The views of a scene show one set of named points, each view turned or mirrored, shifted and resized as a whole, with a little noise and some points left out.

Scene 1
View 1
<85>: [-0.96 -0.45 -0.73  0.23  0.25 -0.13 -0.73  0.55  0.35 -1.04  1.71  1.06
 -2.01 -0.84 -2.49  2.02  0.43 -1.37  1.12 -1.31 -1.11 -1.73 -1.34 -1.43
  1.08 -0.80 -1.84  0.15 -0.46 -0.09]
<70>: [-0.73 -0.34 -0.09 -0.27 -0.06  0.45 -1.05  1.19  2.31  0.39  0.20  0.39
 -0.71 -0.88 -0.20  2.26 -2.79  0.59 -0.11 -0.89 -0.75  1.19 -2.23  0.19
 -0.77 -0.75 -2.84 -0.89 -0.60  0.01]
<43>: [-1.19 -0.37 -0.44  0.21  0.31  0.59 -1.08  1.21  1.11 -0.69  0.96  0.73
 -1.91 -0.87 -2.02  2.22 -1.22 -0.62  0.63 -1.47 -1.10 -0.39 -2.24 -0.82
  0.09 -1.07 -2.46 -0.13 -0.59  0.13]
<34>: [ 0.01 -0.19  0.00 -0.62 -0.25 -0.78 -0.35  0.36  2.26  0.76  0.27  0.54
  0.11 -0.99  0.64  2.20 -1.70  0.67 -0.27 -0.15 -0.50  0.36 -0.95  0.31
 -0.40  0.09 -2.15 -0.87 -0.57 -0.42]
<14>: [ 0.71 -0.07  0.05 -1.05 -0.69 -2.20  0.44 -0.80  2.22  1.21  0.35  0.79
  1.45 -0.92  1.83  1.84 -0.76  0.78 -0.52  0.80 -0.20  0.01  0.55  0.48
  0.15  1.08 -1.45 -1.29 -0.44 -0.86]
<191>: [-0.24 -0.26 -0.11 -0.61 -0.27 -0.72 -0.42  0.30  2.06  0.56  0.38  0.65
 -0.11 -0.92  0.39  2.05 -1.58  0.44 -0.17 -0.15 -0.49  0.41 -0.93  0.10
 -0.17  0.00 -2.17 -0.97 -0.50 -0.31]
<32>: [ 0.53 -0.37 -0.10 -1.28 -1.07 -1.96  0.21 -1.06  2.49  1.67 -0.23  0.67
  2.15 -0.95  2.92  1.60 -1.94  1.45 -0.97  1.17  0.10  1.80  0.30  0.97
 -0.23  1.26 -1.76 -2.41 -0.21 -0.76]
<201>: [-0.41 -0.79 -0.81 -0.77 -1.08 -1.35 -0.30 -1.38  1.00  0.67  0.38  1.02
  0.91 -0.96  1.02  1.31 -0.84  0.39 -0.11  0.55 -0.35  1.22 -0.13 -0.16
  0.79  0.72 -1.77 -2.34  0.05 -0.30]
<121>: [ 0.03 -0.47 -0.47 -0.57 -0.50 -1.71  0.10 -0.94  0.89  0.16  1.17  1.16
  0.17 -1.01  0.08  1.67  0.53 -0.34  0.30  0.26 -0.58 -0.87  0.30 -0.50
  1.08  0.62 -1.36 -1.04 -0.21 -0.64]
<225>: [ 1.10 -0.06  0.22 -1.08 -0.52 -2.54  0.72 -0.92  2.02  1.08  0.87  0.96
  1.30 -1.02  1.52  1.96  0.27  0.33 -0.27  0.81 -0.27 -1.14  0.97  0.26
  0.47  1.26 -1.05 -0.65 -0.40 -1.11]
<64>: [-0.90 -0.62 -0.67 -0.24 -0.57 -0.45 -0.71 -0.30  0.93  0.04  0.67  0.87
 -0.39 -0.95 -0.37  1.60 -0.97 -0.09  0.32 -0.32 -0.69  0.54 -1.03 -0.51
  0.63 -0.13 -2.04 -1.47 -0.22 -0.10]
<101>: [-1.02 -0.66 -0.85 -0.11 -0.40 -0.35 -0.74 -0.25  0.52 -0.31  1.00  1.02
 -0.87 -0.92 -1.02  1.76 -0.41 -0.56  0.68 -0.52 -0.87  0.12 -1.07 -0.88
  0.90 -0.28 -1.96 -1.26 -0.20 -0.05]
<15>: [ 0.36 -0.35 -0.31 -0.92 -0.76 -2.09  0.24 -1.25  1.38  0.74  0.66  1.04
  1.06 -1.00  1.27  1.57  0.02  0.23 -0.16  0.67 -0.31 -0.11  0.66  0.00
  0.77  1.07 -1.28 -1.49 -0.14 -0.81]
<239>: [-0.68 -0.39 -0.37 -0.31 -0.23 -0.19 -0.71  0.43  1.47  0.00  0.58  0.71
 -0.73 -1.01 -0.45  2.02 -1.42 -0.01  0.26 -0.65 -0.74  0.31 -1.34 -0.33
  0.07 -0.44 -2.30 -0.86 -0.44 -0.22]
View 2
<64>: [ 1.90  0.67  1.78  0.20  0.11 -1.10 -0.31 -0.40 -0.47  0.19  1.00 -0.46
 -0.94 -0.71 -0.42 -0.26  0.89  0.35 -0.74 -0.92  2.41  0.73  0.41  0.22
  1.06  0.60  1.33  0.79 -0.24  0.13]
<14>: [ 0.47  0.53 -0.39 -3.04 -0.14 -0.89 -0.41 -0.71  0.80  1.98  0.63  1.56
 -2.38 -1.02  0.15  0.87  1.07  0.70  0.66  0.09  0.20 -0.87 -0.49 -1.66
 -1.32 -1.25  0.85 -2.02 -0.74  0.31]
<225>: [ 0.51  1.27 -1.17 -3.38 -0.19 -0.75  0.51 -0.02  0.93  2.33  0.50  1.84
 -2.11 -0.86  0.61  0.40  1.98  1.59 -0.07 -0.87 -0.01 -1.35 -0.24 -0.85
 -1.53 -1.41  0.65 -2.48 -0.24  1.01]
<15>: [ 0.38  0.55  0.14 -2.47  0.03 -1.15  0.07 -0.21  0.01  1.90  0.62  1.14
 -2.43 -0.41 -0.13  0.46  1.87  0.61 -0.64 -0.93  0.63 -0.41 -0.56 -0.62
 -1.06 -0.71  1.47 -1.62 -0.34  0.31]
<34>: [ 2.23  1.00  0.79 -0.77 -0.27 -0.59 -0.92 -1.22  0.90  0.34  0.94  0.23
 -0.72 -1.63  0.29  0.38 -0.14  0.61  1.49  0.41  1.31 -0.14  0.38 -1.18
  0.40 -0.26  0.10 -0.31 -0.73  0.47]
<201>: [ 0.45 -0.10  1.51 -1.39  0.29 -1.69 -0.73 -0.59 -0.61  1.27  0.76  0.37
 -2.59 -0.24 -0.92  0.83  1.25 -0.54 -0.60 -0.36  1.31  0.34 -0.86 -0.99
 -0.33 -0.18  2.08 -0.40 -0.84 -0.54]
<101>: [ 2.19  0.94  1.81  0.66  0.15 -0.73  0.17  0.03 -0.73 -0.06  1.37 -0.80
 -0.53 -0.63 -0.37 -0.59  1.45  0.82 -1.44 -1.59  2.80  0.75  0.74  1.13
  1.61  0.95  1.26  0.99  0.25  0.41]
<43>: [ 4.06  1.82  1.78  1.56 -0.35 -0.11  0.01 -0.55  0.40 -1.22  1.29 -1.20
  1.14 -1.37  0.43 -1.16  0.06  1.65  0.17 -1.04  3.23  0.84  1.89  1.03
  2.51  1.14 -0.30  1.49  0.41  1.26]
<239>: [ 2.81  1.07  1.61  0.46 -0.09 -0.56 -0.43 -0.73  0.21 -0.37  1.22 -0.62
 -0.29 -1.29  0.07 -0.23  0.15  0.71  0.35 -0.47  2.36  0.57  0.81 -0.05
  1.48  0.41  0.55  0.80 -0.15  0.62]
<70>: [ 3.59  1.01  2.02  0.98 -0.31 -0.39 -1.63 -1.59  0.75 -1.16  1.30 -1.08
  0.34 -1.87  0.09  0.01 -1.57  0.05  1.99  0.83  2.32  0.82  0.92 -1.18
  1.63  0.34 -0.24  1.36 -0.76  0.21]
<191>: [ 2.23  0.96  0.89 -0.65 -0.21 -0.64 -0.75 -1.04  0.65  0.18  1.10 -0.09
 -0.66 -1.37  0.19  0.25 -0.08  0.51  1.03  0.04  1.57  0.09  0.44 -0.93
  0.64 -0.13  0.34  0.02 -0.37  0.48]
<32>: [-0.20 -0.42  0.50 -3.00  0.05 -1.77 -1.72 -1.65  0.50  1.86  0.36  1.21
 -3.22 -0.97 -0.38  1.97  0.05 -1.09  1.83  1.29 -0.32 -0.49 -1.44 -3.15
 -1.87 -1.53  1.44 -1.74 -1.71 -0.76]
<85>: [ 3.69  2.21  1.27  1.28 -0.14  0.08  1.40  0.71 -0.32 -0.39  1.42 -0.99
  0.90 -0.62  0.44 -1.98  2.21  2.63 -2.20 -2.89  3.39  0.68  2.12  2.79
  2.85  1.33  0.28  1.21  1.36  1.73]
View 3
<121>: [-0.50  0.24  0.50 -0.41 -1.62 -0.14 -0.08  0.30 -0.02  0.54  1.36  0.96
 -0.31  0.79  0.27 -0.52 -1.89  2.23 -1.05  0.99 -0.07 -0.43  0.53  0.14
 -0.97  0.32 -1.99  0.56  0.81 -1.42]
<85>: [ 0.24  1.01  3.13  0.08 -0.90  0.87 -0.13  0.79 -0.34  2.35  0.19  1.47
  2.47  1.01 -0.25 -1.55 -1.25  0.12 -0.85  1.95  0.48 -0.64 -0.64  2.21
 -3.01  1.29 -2.08  0.89 -1.06 -1.21]
<101>: [-0.46  0.58  2.07  0.69 -1.12 -0.05 -0.82  1.32  0.02  1.79  0.50  0.53
  0.20  0.87  0.36 -0.63 -1.59  1.25 -1.33  0.57  0.61  0.06 -0.41  1.73
 -1.79  0.94 -1.47  0.23 -0.26 -0.60]
<191>: [-0.49  0.22  0.84  0.34 -0.97  0.56 -1.39  0.66  0.74  0.06  0.54  0.20
 -1.63  0.40  0.74  0.41 -1.49  1.03 -1.50 -0.12  1.03  0.76 -0.40  0.67
 -0.75  1.28  0.00  0.17  0.50 -0.49]
<225>: [-0.59 -0.19 -1.08 -1.28 -1.79  0.26 -0.12 -0.54  0.26 -1.22  1.63  0.89
 -1.74  0.28  0.55  0.11 -1.84  2.52 -0.94  0.86 -0.13 -0.17  1.01 -1.42
  0.07  0.09 -1.11  0.68  1.74 -1.53]
<43>: [-0.01  0.62  2.63  0.35 -0.39  1.50 -1.25  1.11  0.46  1.20 -0.38  0.69
  0.54  0.47  0.24 -0.33 -1.05 -0.58 -1.28  0.57  1.35  0.44 -1.25  2.02
 -2.28  2.02 -0.20  0.43 -0.99 -0.47]
<14>: [-0.84 -0.19 -0.94 -0.47 -1.63 -0.06 -0.78  0.04  0.52 -1.05  1.52  0.31
 -2.68  0.33  0.85  0.49 -1.91  2.69 -1.28  0.03  0.33  0.38  0.52 -1.12
  0.18  0.20 -0.56  0.19  1.84 -1.06]
<201>: [-1.26  0.25  0.62  0.94 -1.76 -1.58 -0.88  1.41  0.16  1.23  1.42 -0.11
 -1.86  0.90  0.87 -0.09 -2.28  3.49 -1.41 -0.18  0.17  0.23  0.51  0.65
 -0.42 -0.05 -1.72 -0.31  1.18 -0.63]
<34>: [-0.54  0.05  0.53  0.17 -0.98  0.64 -1.50  0.62  0.81 -0.25  0.51  0.14
 -1.94  0.21  0.87  0.56 -1.43  0.96 -1.47 -0.23  1.12  0.82 -0.54  0.35
 -0.68  1.34  0.19  0.11  0.49 -0.48]
<64>: [-0.58  0.49  1.58  0.79 -1.10 -0.12 -1.12  1.32  0.24  1.37  0.53  0.26
 -0.75  0.73  0.64 -0.27 -1.77  1.63 -1.50  0.13  0.78  0.31 -0.43  1.47
 -1.36  0.97 -1.09 -0.06  0.13 -0.50]
<239>: [-0.46  0.48  1.69  0.53 -0.86  0.58 -1.28  1.06  0.51  0.94  0.19  0.26
 -0.74  0.47  0.62  0.00 -1.39  0.67 -1.43  0.13  1.12  0.64 -0.77  1.27
 -1.44  1.40 -0.35  0.08 -0.18 -0.34]
View 4
<15>: [ 1.43 -0.47  0.26  2.52 -1.58 -1.68  0.18  0.32  0.88  1.24 -0.71 -0.70
 -0.58  0.20 -1.14 -0.49 -0.67 -0.04  1.98  0.65 -1.03 -0.52 -1.84  4.72
  3.31 -0.82  0.79 -1.32  0.48 -1.99]
<32>: [ 2.64 -0.27  1.88  3.67 -0.26 -3.13  0.83  0.69 -0.09  1.72 -0.66  0.95
 -3.31  1.50 -2.06  1.65 -2.02  0.77  1.73  0.04 -0.61 -2.19 -1.19  5.99
  1.26 -0.70 -0.87 -1.31  0.70 -3.13]
<121>: [ 1.03 -0.40 -0.71  1.52 -1.77 -0.75  0.12 -0.07  1.01  0.56 -0.46 -1.73
  0.84 -0.58 -0.33 -1.40  0.23 -0.77  1.68  1.22 -1.09  0.57 -1.82  3.41
  3.74 -1.06  1.32 -1.09  0.54 -1.11]
<239>: [ 1.68  0.96 -1.44  0.16  1.01 -0.84  2.26  0.06  0.27 -0.15 -0.19 -1.45
 -0.22  0.19  0.28  0.27  0.67 -1.84  0.05  1.31 -0.59  0.85 -0.33  1.18
  0.95 -1.92 -0.03  0.31  0.86 -1.02]
<191>: [ 1.73  1.19 -0.75  0.77  1.05 -1.72  1.64 -0.35  0.21  0.32 -0.27 -0.95
 -1.23  0.63 -0.56  0.58 -0.01 -0.81  0.58  1.09 -0.25 -0.07 -0.52  2.42
  1.20 -1.67 -0.47 -0.26  0.75 -1.56]
<43>: [ 1.14  1.91 -2.69 -1.29  1.66 -0.26  2.57 -0.75  0.25 -0.77 -0.07 -2.34
  0.60 -0.10  0.87 -0.35  1.65 -2.32 -0.57  2.01 -0.09  1.64 -0.06 -0.60
  1.02 -2.49 -0.04  0.78  0.92 -0.19]
<201>: [ 2.47 -1.07  0.83  2.61 -1.39 -0.95  1.35  1.45  0.35  0.73 -0.33 -0.21
 -0.69  0.09 -0.36  0.83 -0.79 -1.17  1.48  0.12 -1.81 -0.20 -0.94  4.07
  1.93 -1.13  0.36 -0.61  0.82 -1.93]
<225>: [ 0.54  0.34 -0.35  2.34 -1.22 -2.71 -1.02 -0.83  1.01  1.48 -1.22 -0.99
 -0.79  0.51 -2.12 -1.55 -0.36  0.92  2.23  1.42 -0.06 -1.27 -2.38  5.28
  4.18 -0.66  0.55 -1.99  0.33 -2.08]
<85>: [ 0.42  1.17 -3.36 -1.40 -0.17  0.80  1.54 -0.68  1.10 -0.64 -0.09 -3.34
  2.78 -1.40  1.59 -1.92  2.25 -2.80  0.09  2.25 -0.77  2.53 -0.86 -0.69
  3.06 -2.07  1.53  0.39  0.63  0.64]
<34>: [ 1.67  1.35 -0.76  0.87  1.24 -1.94  1.62 -0.46  0.11  0.38 -0.35 -0.88
 -1.63  0.97 -0.91  0.48  0.01 -0.69  0.53  1.19  0.27 -0.47 -0.62  2.62
  1.11 -1.70 -0.78 -0.34  0.83 -1.60]
<101>: [ 1.66  0.01 -1.37  0.22 -0.44  0.25  1.93  0.61  0.66 -0.28 -0.05 -1.83
  1.13 -0.64  1.03 -0.35  0.75 -2.54  0.35  1.07 -1.51  1.48 -0.68  1.11
  2.07 -1.87  0.92  0.30  0.91 -0.52]
<70>: [ 2.24  2.03 -1.33 -0.32  2.69 -1.42  3.14 -0.40 -0.46 -0.26  0.07 -0.87
 -1.68  1.01  0.09  1.59  0.41 -1.71 -0.59  1.21  0.11  0.29  0.39  0.55
 -0.65 -2.22 -1.46  0.72  1.11 -1.06]

In a view up to two points have been moved. Name them for each view, in the order of its rows, or write -.
view 1 => <43>
view 2 => -
view 3 => <85>, <201>
view 4 => -
